Each scene shows the same named points in several views. A view is turned or mirrored, shifted and resized as a whole, has a little noise and may leave points out.

Scene 1
View 1
k_180: [3 -3 16 17 -4 8 -1 -2 -2 -30 14 -9 0 11 3 -2 -2 -5 27 12 2 4 3 8 -5 17 -10 -4]
k_677: [12 11 16 20 -4 3 1 -1 -6 -15 9 -1 0 10 -3 -10 3 -17 17 10 4 4 -3 3 8 12 -20 3]
k_233: [10 4 14 21 1 -1 -5 0 -7 -9 8 2 -1 18 -3 -2 5 -25 22 10 -4 -1 -4 4 11 6 -21 6]
k_749: [5 -2 8 16 2 2 5 -3 3 -27 19 -17 -6 3 -1 -7 1 6 30 7 0 -1 2 17 -11 9 0 -5]
k_582: [4 7 6 15 5 4 -2 2 -8 -14 8 -7 -1 11 9 -6 -1 -12 9 10 -1 5 -3 -1 -10 6 -6 4]
k_306: [4 -7 4 12 7 0 1 0 -2 -20 17 -12 -5 9 3 0 2 -3 29 7 -9 -3 1 13 -9 5 -3 -2]
k_339: [10 13 13 20 -2 4 2 -1 -5 -15 9 -5 -2 6 0 -11 2 -14 12 10 5 3 -5 3 2 10 -13 3]
k_588: [12 15 8 20 0 2 6 1 -3 -15 11 -11 -4 0 -4 -14 3 -8 13 6 7 5 -7 7 -1 9 -8 3]
k_814: [0 11 3 13 5 11 2 2 -6 -23 7 -14 0 3 17 -11 -6 0 -2 10 5 14 0 -5 -28 12 6 2]
k_543: [15 18 -4 17 9 -2 5 3 -4 -4 10 -13 -10 -4 0 -16 8 -6 5 3 2 1 -12 8 -7 1 -1 7]
k_392: [19 31 14 26 -5 1 5 2 -8 -1 1 0 -3 1 -5 -20 7 -25 -3 7 14 7 -15 -2 11 7 -19 12]
k_424: [17 19 12 24 -3 -1 5 1 -3 -8 8 -4 -5 1 -7 -16 8 -18 13 7 7 0 -11 8 10 7 -17 7]
k_627: [11 4 1 16 8 -5 0 3 -5 -6 11 -7 -8 9 -2 -6 6 -14 21 6 -9 -4 -7 9 2 -1 -9 6]
k_886: [16 13 -1 16 9 -5 3 4 -5 0 10 -8 -10 2 -2 -13 10 -14 10 4 -3 -2 -12 8 -1 -3 -7 8]
k_167: [-1 -4 13 16 4 6 -10 3 -11 -18 7 2 4 26 13 5 -2 -22 15 15 -7 5 3 -8 -3 10 -15 2]
k_792: [13 10 4 17 4 -4 4 2 -4 -7 11 -8 -7 3 -5 -12 7 -12 17 6 0 -2 -9 10 2 2 -8 5]
View 2
k_392: [1 12 -2 2 4 -1 20 -30 -4 9 7 0 -16 21 8 13 3 3 3 -7 2 13 -4 11 30 -18 -20 5]
k_424: [-2 8 4 7 -2 -11 14 -28 -19 8 14 0 -11 13 11 8 3 5 0 -12 1 4 3 0 13 -12 -13 -3]
k_339: [1 7 2 4 -9 -15 17 -24 -17 4 13 -6 -17 0 9 4 6 -3 -9 1 -2 5 2 -2 2 -8 -4 -2]
k_792: [-1 3 7 8 -4 -11 7 -26 -19 1 12 6 -8 -2 9 4 0 -5 -4 -13 -7 -4 5 -9 2 -2 -7 -8]
k_306: [0 -4 8 11 -15 -22 7 -20 -27 -7 18 2 -11 -24 9 -4 4 -16 -11 -5 -11 -11 8 -22 -21 7 11 -17]
k_677: [6 0 3 5 -8 -19 20 -28 -17 5 14 -10 -16 6 10 5 9 2 -11 -2 3 7 5 -2 3 -9 -1 0]
k_582: [2 2 1 0 -8 -15 14 -21 -9 -7 6 0 -18 -12 0 4 5 -23 -11 4 -9 2 -1 -5 0 2 7 -7]
k_588: [-5 14 0 4 -8 -11 12 -19 -21 6 14 -1 -12 -1 8 1 5 -3 -2 -4 -6 1 -1 -2 1 -6 -5 -8]
k_814: [-9 25 -13 -11 -14 -9 13 -5 -8 -7 4 0 -25 -20 -5 -4 6 -35 -4 16 -17 6 -12 6 -5 2 11 -5]
k_886: [-5 2 3 7 4 -3 5 -29 -13 -2 6 17 -7 0 2 9 -2 -15 0 -19 -9 -6 2 -10 13 -2 -10 -10]
k_749: [-8 18 2 10 -26 -28 8 -12 -45 4 28 -7 -9 -23 10 -10 7 -1 -3 1 -11 -10 6 -13 -32 2 11 -16]
k_627: [1 -8 10 10 -3 -14 7 -29 -17 -6 10 9 -10 -9 8 5 1 -12 -10 -14 -7 -7 7 -17 0 1 -2 -12]
k_180: [2 6 3 5 -23 -29 17 -16 -27 1 18 -13 -19 -16 9 -5 10 -5 -15 9 -4 2 5 -8 -22 -1 14 -9]
k_167: [17 -18 6 4 -11 -24 24 -29 -2 -11 7 -11 -26 -10 6 3 10 -21 -28 10 0 10 5 -9 -6 -1 19 0]
View 3
k_627: [3 6 19 -1 -2 9 8 -5 3 5 5 23 -3 -3 -11 9 0 3 -3 22 -1 18 -1 -2 0 7 -12 1]
k_582: [3 -7 21 -3 2 8 14 -5 -3 -6 6 18 -3 -3 -11 0 -1 1 1 18 3 10 -2 -3 2 9 -3 2]
k_677: [-1 3 16 -8 -8 6 6 -5 -5 0 4 18 -7 4 -8 0 4 6 12 18 7 8 -7 1 -7 1 5 1]
k_392: [-2 3 16 0 -8 4 4 -2 3 -4 -4 4 -15 6 -2 -13 1 11 9 7 18 8 -21 -1 -20 6 12 5]
k_167: [7 -5 31 -12 -6 18 16 2 -12 -7 9 21 0 3 -16 6 3 6 4 31 3 13 -3 -1 2 9 -8 6]
k_749: [-3 -1 8 -2 7 -1 12 -18 0 8 9 31 1 -8 -12 6 1 -5 7 13 -5 4 12 -1 10 -5 -2 -5]
k_543: [-1 -2 10 10 6 -1 9 -12 11 1 -1 12 -10 -8 -4 -7 -3 0 -2 4 6 11 -6 -5 -5 10 -2 1]
k_233: [1 9 18 -4 -9 10 3 -1 -1 2 2 16 -9 6 -7 4 4 8 4 21 8 15 -10 1 -11 5 -2 1]
k_306: [1 1 14 -2 4 5 13 -13 -1 6 8 30 2 -7 -14 10 1 -3 -1 20 -5 12 9 -2 9 1 -9 -3]
k_814: [4 -24 23 -3 12 2 25 -15 -4 -13 10 17 -3 -8 -11 -12 -4 -4 6 10 4 3 1 -6 10 12 3 2]
k_886: [1 3 13 8 1 4 6 -8 10 4 -2 13 -9 -4 -4 -3 -3 3 -4 9 5 17 -8 -5 -8 10 -4 2]
k_588: [-4 0 12 -1 0 1 9 -13 2 2 2 18 -8 -3 -6 -5 1 2 9 10 7 7 -5 -1 -4 1 4 -1]
k_180: [-1 -2 16 -11 1 6 14 -12 -11 1 11 29 1 0 -14 4 5 -1 11 23 -2 2 7 0 7 -3 1 -3]
k_424: [-4 7 11 -1 -7 4 2 -6 2 2 -1 13 -11 3 -5 -4 1 7 9 10 10 8 -11 0 -13 1 6 0]
View 4
k_749: [26 5 0 14 9 6 13 3 -13 -10 -15 0 9 11 14 4 10 -1 0 11 19 24 3 2 6 3 -18 -7]
k_814: [34 7 7 20 -20 -13 -2 -2 -12 7 -9 -11 14 -1 10 14 9 -2 1 13 -1 26 5 4 2 -10 12 -1]
k_627: [13 2 -7 1 9 8 3 -4 -8 -9 -5 9 10 -13 17 6 -3 -15 13 3 8 15 -1 0 12 2 -5 -8]
k_588: [28 3 -2 3 1 1 13 3 -9 -6 -19 8 5 -4 11 7 12 -10 13 8 -2 9 -5 1 7 -1 4 -7]
k_167: [5 10 1 28 -6 2 7 -9 0 10 5 -11 3 -22 22 11 -2 3 24 -1 3 13 -9 11 19 -1 -6 -8]
k_392: [27 -1 -4 -6 -4 -6 17 3 -3 -2 -22 15 0 -24 10 11 11 -20 30 5 -21 -5 -13 1 6 1 24 -7]
k_677: [18 2 -2 10 3 2 19 0 -4 0 -16 5 -2 -14 15 7 8 -6 23 4 -3 3 -11 5 11 3 0 -8]
k_543: [31 1 -6 -8 -1 -1 0 0 -11 -9 -14 13 15 -8 10 8 4 -20 7 9 -1 15 1 -7 4 -4 12 -4]
k_582: [21 6 1 13 -6 -2 1 -4 -7 1 -4 -2 9 -12 16 10 2 -6 13 5 2 16 -2 2 10 -4 3 -5]
k_886: [23 2 -7 -9 4 3 -1 -2 -9 -9 -8 15 13 -15 12 9 -1 -22 12 5 -2 12 -2 -4 9 -1 9 -7]
k_424: [24 0 -8 -3 6 2 17 3 -4 -8 -21 16 2 -15 12 5 9 -15 22 4 -8 0 -9 0 8 4 7 -7]
k_339: [22 3 0 7 1 2 15 1 -4 -2 -14 3 3 -10 13 7 10 -8 17 4 -4 7 -8 3 8 0 2 -7]
k_792: [20 -1 -8 -8 11 9 11 1 -7 -12 -14 18 6 -14 15 4 2 -17 18 2 1 5 -6 -2 10 5 -1 -8]
k_233: [7 3 -5 8 7 8 15 -4 -1 -1 -7 5 -2 -21 22 6 -1 -8 28 -2 0 3 -11 5 18 5 -6 -9]
k_306: [17 5 -3 14 11 9 4 -2 -11 -8 -4 -2 12 1 16 5 2 -3 3 6 19 26 2 2 13 0 -18 -7]
View 5
k_339: [-8 1 10 25 13 -2 24 -23 -15 10 13 39 -4 -14 3 26 -12 -27 7 -1 17 -2 13 17 1 -22 -1 -14]
k_627: [-13 -1 13 18 15 -1 -6 -9 -12 27 23 35 -15 -16 -15 33 -7 -33 -2 -6 12 9 8 11 -10 -4 9 -7]
k_424: [-1 12 9 35 22 -5 32 -25 -12 27 14 36 -5 -12 1 21 -16 -35 14 1 5 -11 7 8 2 -12 0 -8]
k_167: [-19 -22 -1 15 -3 -5 6 -11 -19 -17 32 32 3 -31 -17 42 10 -34 -11 -8 36 0 18 9 3 -45 10 -14]
k_233: [-3 -1 10 30 7 -6 8 -21 -7 16 31 29 5 -25 -19 40 -1 -40 1 5 20 -10 10 5 1 -28 4 -2]
k_677: [-4 1 8 28 13 -3 25 -27 -13 11 18 34 4 -16 -2 31 -9 -32 7 6 17 -7 13 15 4 -29 -2 -12]
k_814: [-29 -16 2 0 7 3 22 -5 -33 -18 -3 50 -22 -8 24 14 -10 -8 -6 -27 25 25 21 30 -5 -17 4 -38]
k_180: [-17 -13 16 16 1 10 -1 -28 -11 3 16 38 4 -7 6 43 -7 -15 -9 12 30 18 24 30 -1 -34 -12 -22]
k_886: [-10 6 9 17 22 -5 11 -6 -18 28 15 37 -23 -16 -9 17 -16 -34 8 -15 2 6 3 11 -10 5 12 -8]
k_749: [-16 -6 25 15 5 17 -16 -25 -11 22 12 42 -9 5 6 39 -16 -8 -5 5 20 34 21 36 -10 -9 -14 -21]
k_792: [-10 3 12 22 18 -1 9 -14 -15 26 16 37 -14 -13 -6 25 -15 -33 7 -5 8 5 8 14 -7 -5 5 -8]
k_543: [-12 8 8 17 25 -2 16 -5 -21 24 4 42 -28 -8 4 9 -21 -26 10 -19 2 12 5 19 -10 9 10 -15]
k_392: [3 16 -4 35 27 -13 57 -21 -20 17 9 38 -6 -19 5 6 -18 -40 25 -11 1 -28 1 0 8 -17 9 -10]

In a view up to two points have been moved. Name them for each view, in the order of its rows, or write none.
view 1 | none
view 2 | k_749
view 3 | k_627, k_233
view 4 | k_792
view 5 | none

Scene 2
View 1
k_294: [16 -22 -29 13 16 6 22 -24 -4 3 -2 -1 6 -14 17 21 0 7 7 -3 -26 41 1 17 -12 -13 -17 -9]
k_25: [6 -16 -37 12 16 2 31 -23 -7 -2 2 2 12 -12 12 5 -4 3 7 12 -22 21 -6 3 -14 -6 -18 0]
k_962: [17 -17 -31 9 11 -3 23 -26 8 -14 -4 -1 20 1 0 12 -11 -4 4 -1 -20 30 -13 21 -4 -15 -8 -1]
k_42: [26 -45 -54 11 22 2 26 -59 4 -10 -13 -4 11 -1 28 34 -7 3 0 -26 -40 54 0 16 -8 -14 -6 -7]
k_199: [24 -9 -29 14 4 -2 27 -20 7 11 0 -19 15 -20 4 25 -13 8 11 10 -23 35 -13 23 2 -26 -13 -15]
k_629: [1 -18 -2 6 29 23 8 -4 -25 14 8 12 1 -19 15 18 9 -5 9 -4 -24 40 9 25 -24 -3 -19 -6]
k_548: [14 -5 9 4 16 7 -2 2 -4 -3 4 7 21 -1 -16 14 -4 -6 8 -5 -13 28 -4 42 -11 -13 -6 -9]
k_706: [7 -26 -36 5 18 -2 20 -31 8 -34 1 14 27 19 -2 -2 -8 -16 -6 -8 -17 15 -13 14 -14 -5 -2 13]
k_510: [20 19 -28 14 -3 3 36 1 -6 35 12 -24 10 -42 1 12 -5 16 21 42 -15 18 -16 3 3 -24 -28 -21]
k_132: [5 -13 21 3 30 24 -7 10 -23 5 8 20 5 -9 -5 14 6 -11 9 -11 -17 35 6 39 -24 0 -11 -7]
k_661: [19 -53 0 5 31 8 -17 -38 3 -37 -11 18 23 31 -6 31 -6 -20 -3 -54 -29 56 1 61 -15 -9 11 -5]
k_122: [3 -6 -46 7 9 -12 33 -23 9 -29 4 6 28 8 -6 -15 -10 -7 -3 20 -12 -1 -22 1 -11 -6 -7 18]
k_606: [12 -27 -6 2 22 6 0 -15 -4 -20 0 18 19 11 -7 14 -1 -14 3 -14 -21 34 -2 36 -15 -6 -2 0]
k_405: [13 4 19 3 8 8 -10 12 4 -11 10 5 31 9 -36 1 -9 -14 9 2 0 17 -13 48 -7 -10 -1 -4]
k_808: [-5 -12 -8 4 23 12 10 -1 -17 -10 9 19 12 -4 -1 -3 2 -15 2 3 -15 17 -1 19 -23 2 -12 4]
k_981: [-16 -17 -33 3 29 13 29 -8 -29 -9 6 26 7 -10 20 -10 10 -13 2 13 -20 12 3 -9 -30 9 -21 17]
k_843: [5 -46 -5 1 40 14 -4 -29 -15 -29 -4 29 13 21 10 17 6 -16 -5 -38 -27 47 9 38 -25 3 -2 5]
View 2
k_808: [-11 -14 10 -2 24 2 -13 -16 -7 -17 -19 22 4 -9 -17 7 -20 9 2 -5 -9 -22 0 11 0 7 5 4]
k_706: [10 -17 -6 -6 15 11 -12 4 10 7 -9 12 -7 5 5 12 -26 -6 7 -25 -12 -27 -14 -11 -11 1 -4 5]
k_294: [2 -17 15 -15 12 -1 14 -27 0 -3 1 49 10 -31 -11 26 -31 9 -8 -12 -20 0 0 -15 -9 -4 -9 5]
k_510: [-8 2 17 -4 23 -38 26 -17 -18 2 14 62 8 -45 -35 39 3 1 -1 -2 -12 9 33 7 11 -30 -22 -33]
k_199: [6 -10 8 -13 12 -27 20 -17 2 3 10 49 15 -20 -13 34 -19 1 -1 -13 -21 11 12 -17 -10 -24 -14 -12]
k_42: [24 -28 8 -26 -4 19 19 -26 17 12 13 49 9 -31 15 33 -50 7 -13 -24 -31 -2 -12 -37 -25 -3 -15 19]
k_548: [-13 -8 15 -8 15 -38 -11 -22 2 -18 -19 26 25 9 -18 20 -22 13 3 -11 -16 -4 2 -1 -10 -2 17 -2]
k_132: [-17 -11 26 -6 23 -23 -10 -36 -6 -34 -29 28 30 -4 -20 9 -31 30 -3 0 -16 -7 4 10 -5 8 19 11]
k_606: [-2 -15 9 -8 15 -10 -13 -15 7 -11 -17 22 17 6 -3 14 -32 10 -1 -16 -19 -13 -11 -14 -13 7 11 12]
k_981: [-8 -20 10 -2 25 30 -8 -15 -12 -10 -18 21 -5 -22 -12 5 -25 5 1 -10 -7 -28 -8 7 0 12 -5 14]
k_962: [7 -11 3 -10 9 -14 2 -6 9 6 -2 33 5 -7 -4 26 -25 0 0 -20 -19 -4 -2 -20 -12 -9 -3 -2]
k_405: [-16 2 6 -1 19 -54 -20 -8 4 -19 -27 13 23 28 -22 14 -11 9 7 -10 -14 -7 3 -2 -9 -4 20 -11]
k_122: [1 -8 -8 4 20 6 -2 14 1 17 0 18 -19 -6 -10 17 -8 -18 14 -21 -6 -24 -2 -3 4 -9 -17 -15]
k_629: [-12 -17 28 -10 22 0 1 -39 -10 -26 -16 43 21 -27 -20 18 -31 28 -8 0 -16 -2 7 3 -4 5 6 15]
View 3
k_808: [5 0 1 -28 -5 -12 20 -8 29 2 -9 15 12 7 6 12 15 -20 10 -11 13 -13 1 15 11 1 0 -8]
k_606: [11 9 12 -24 23 -3 29 -7 20 -3 -11 14 1 -7 24 20 13 -18 8 -12 12 -19 1 2 4 9 -3 -13]
k_25: [10 0 0 -10 -1 -21 27 -3 12 -13 -12 4 19 24 13 8 1 1 9 -6 20 -11 -28 13 16 6 11 -9]
k_629: [20 -4 6 -37 8 -17 10 -13 8 -8 -2 3 16 4 -5 17 15 -17 8 -23 11 -20 -10 17 18 -8 15 -22]
k_405: [3 12 10 -12 14 -1 2 -15 23 9 -17 10 -10 -5 4 10 23 -15 11 -19 4 -14 17 4 11 -7 0 -11]
k_548: [8 15 9 -12 21 -3 7 -15 18 2 -16 6 -7 -2 10 12 23 -14 7 -16 4 -18 10 7 11 -4 2 -11]
k_962: [9 10 9 -5 25 -9 30 -4 12 -8 -15 7 3 15 27 10 5 2 5 -3 17 -19 -20 1 8 12 1 -5]
k_122: [-10 2 -6 8 -7 -16 38 5 34 -9 -23 15 9 27 25 3 0 0 13 7 28 -4 -17 15 1 21 -10 9]
k_661: [22 13 26 -42 58 5 36 -7 8 1 -2 23 2 -28 44 33 7 -31 -5 -13 12 -32 1 -15 -3 14 -11 -21]
k_199: [14 18 7 7 24 -11 11 -10 -2 -13 -15 -7 1 24 14 3 6 12 5 -10 13 -17 -31 1 14 5 16 -13]
k_510: [7 14 -4 20 -5 -21 -8 -14 -1 -12 -20 -19 -1 45 -10 -11 14 25 12 -8 12 -8 -30 16 26 -12 28 -8]
k_294: [21 3 10 -19 19 -19 23 -5 1 -16 -7 0 18 17 15 11 4 -2 1 -9 18 -20 -29 8 17 7 14 -16]
k_843: [16 -1 14 -53 30 -6 39 -6 20 -6 0 23 18 -19 30 33 6 -33 1 -14 12 -26 -1 1 8 11 -6 -21]
k_42: [25 5 14 -25 41 -18 47 1 -11 -24 -1 4 26 13 39 22 -11 -2 -5 0 20 -32 -50 -4 11 19 13 -20]
k_132: [14 6 7 -37 11 -10 4 -18 16 3 -7 7 6 -7 -3 20 24 -25 9 -27 4 -20 12 11 17 -12 10 -22]
k_706: [-1 2 5 -15 13 -11 46 5 30 -8 -17 20 12 10 35 15 0 -14 5 4 22 -15 -12 6 3 22 -14 2]
View 4
k_661: [-21 -2 26 -10 5 -2 -23 -5 -11 21 -3 -17 7 -9 -3 17 13 49 23 20 -15 -18 -11 -32 -24 26 8 32]
k_405: [8 17 4 -15 13 2 -21 -7 1 -12 -11 -18 8 -8 8 3 2 13 29 16 -2 -8 -16 -10 -25 -4 -2 12]
k_629: [2 -11 -16 2 -15 9 -12 -3 15 2 10 -9 30 -3 3 17 -8 34 31 21 3 -12 2 -7 -12 -11 6 22]
k_122: [-3 -5 1 -18 15 -9 12 -14 -2 -13 5 -1 1 12 -22 -18 6 16 3 -2 2 -19 -22 2 -15 5 -7 3]
k_510: [9 -14 -23 -8 -2 4 6 -10 9 -30 1 -2 -10 3 -12 17 -8 4 5 21 2 -25 -1 26 -4 -19 -5 4]
k_962: [-9 -8 5 -14 10 -2 -2 -11 -5 -6 -1 -5 -4 2 -14 6 5 26 6 15 -4 -26 -10 -2 -13 8 0 16]
k_25: [-4 -17 -9 -8 0 -3 8 -11 3 -6 9 -3 7 8 -20 2 0 25 4 10 1 -25 -7 4 -9 1 -1 12]
k_294: [-7 -19 -6 -5 -6 0 0 -10 1 -1 6 -2 4 1 -15 18 -1 31 7 20 -3 -27 -3 1 -8 5 0 19]
k_808: [1 -2 -6 -5 1 0 -3 -9 6 1 5 -9 23 2 -6 -6 0 29 22 6 2 -12 -12 -9 -17 -2 3 13]
k_706: [-14 -4 12 -15 14 -6 1 -13 -6 3 5 -8 6 9 -18 -11 8 30 9 1 -2 -20 -20 -12 -18 16 1 15]
k_548: [3 3 3 -9 3 2 -16 -7 4 -5 -4 -13 9 -7 3 12 1 23 26 21 -3 -13 -10 -9 -19 -3 0 19]
k_981: [-1 -15 -15 -1 -3 -2 10 -12 12 2 17 0 31 11 -18 -12 -5 30 13 -3 6 -18 -12 -4 -13 -1 1 13]
k_42: [-28 -36 6 -10 -5 -5 8 -13 -12 6 8 1 -12 6 -33 24 9 45 -12 23 -11 -42 2 -4 -3 23 1 25]
k_606: [-7 -2 9 -9 9 0 -12 -8 -2 3 -1 -11 12 -2 -3 5 7 33 19 13 -5 -16 -11 -16 -20 10 2 21]
k_132: [4 -3 -6 -1 -6 6 -18 -4 8 2 1 -11 24 -5 6 15 -5 31 31 19 -3 -11 -3 -13 -20 -6 4 21]
k_843: [-17 -9 14 -5 1 -2 -13 -8 -4 19 7 -10 25 -2 -5 7 7 49 21 12 -9 -16 -9 -26 -22 21 8 27]
k_199: [-3 -15 -4 -12 2 1 -2 -10 -4 -12 -3 -4 -13 -1 -14 18 1 18 4 24 -3 -28 -2 8 -6 -2 -2 15]
View 5
k_661: [-5 13 3 1 -15 -20 0 -11 -7 -5 4 -13 3 -25 14 -9 -14 3 4 -12 33 -16 -34 -5 35 12 13 17]
k_510: [-21 -21 8 -4 -4 21 -1 -6 28 -2 7 5 -4 -4 8 13 18 13 -9 6 -27 6 23 -14 -5 -16 -2 -9]
k_132: [1 -9 8 3 -6 0 3 -3 6 10 -1 -6 -1 -15 -12 -24 -9 0 -10 1 10 1 -11 -6 18 -12 3 -2]
k_25: [-15 -3 15 -5 -16 4 5 -6 18 2 7 -8 1 1 15 -1 4 5 -3 -6 -12 -8 13 6 15 0 13 -2]
k_962: [-20 -1 6 -6 -11 1 4 -12 15 -5 9 -8 0 -5 23 6 0 6 2 -9 2 -10 1 -4 14 5 11 5]
k_629: [-2 -6 14 6 -16 0 1 -4 9 8 3 -9 -1 -12 -6 -17 -1 3 -7 -2 -4 0 0 2 20 -11 10 -8]
k_808: [-13 -7 10 -10 -2 3 11 -6 19 10 1 -1 3 7 6 -22 -21 -8 -8 -5 8 -13 11 5 9 -1 5 2]
k_706: [-21 6 10 -11 -12 -6 10 -9 16 1 6 -8 4 6 25 -7 -14 -3 0 -12 9 -20 3 10 16 13 11 9]
k_548: [-9 -10 2 -3 -2 3 2 -8 9 4 2 -2 -1 -12 3 -11 -13 2 -8 1 11 -3 -7 -15 10 -5 -1 5]
k_42: [-14 13 15 4 -30 -8 0 -8 6 -9 14 -17 -1 -14 27 13 16 13 9 -13 -6 -9 -5 11 33 10 24 3]
k_981: [-13 -4 20 -6 -16 -1 10 -2 21 13 4 -10 5 10 1 -25 -10 -10 -9 -8 -10 -10 19 21 17 -3 18 -8]
k_405: [-12 -12 -3 -9 9 6 5 -10 10 3 0 4 0 -9 6 -13 -23 -1 -10 3 21 -7 -7 -21 -1 -5 -5 11]
k_606: [-9 1 6 -6 -11 -7 5 -9 8 2 5 -7 1 -9 12 -12 -14 1 -3 -7 16 -12 -8 -3 18 5 10 7]
k_843: [-2 10 9 0 -19 -17 5 -6 -1 6 3 -13 2 -13 7 -22 -15 -2 -1 -12 21 -14 -18 8 32 8 18 8]

In a view up to two points have been moved. Name them for each view, in the order of its rows, or write none.
view 1 | none
view 2 | k_981
view 3 | k_405
view 4 | k_629, k_42
view 5 | k_808
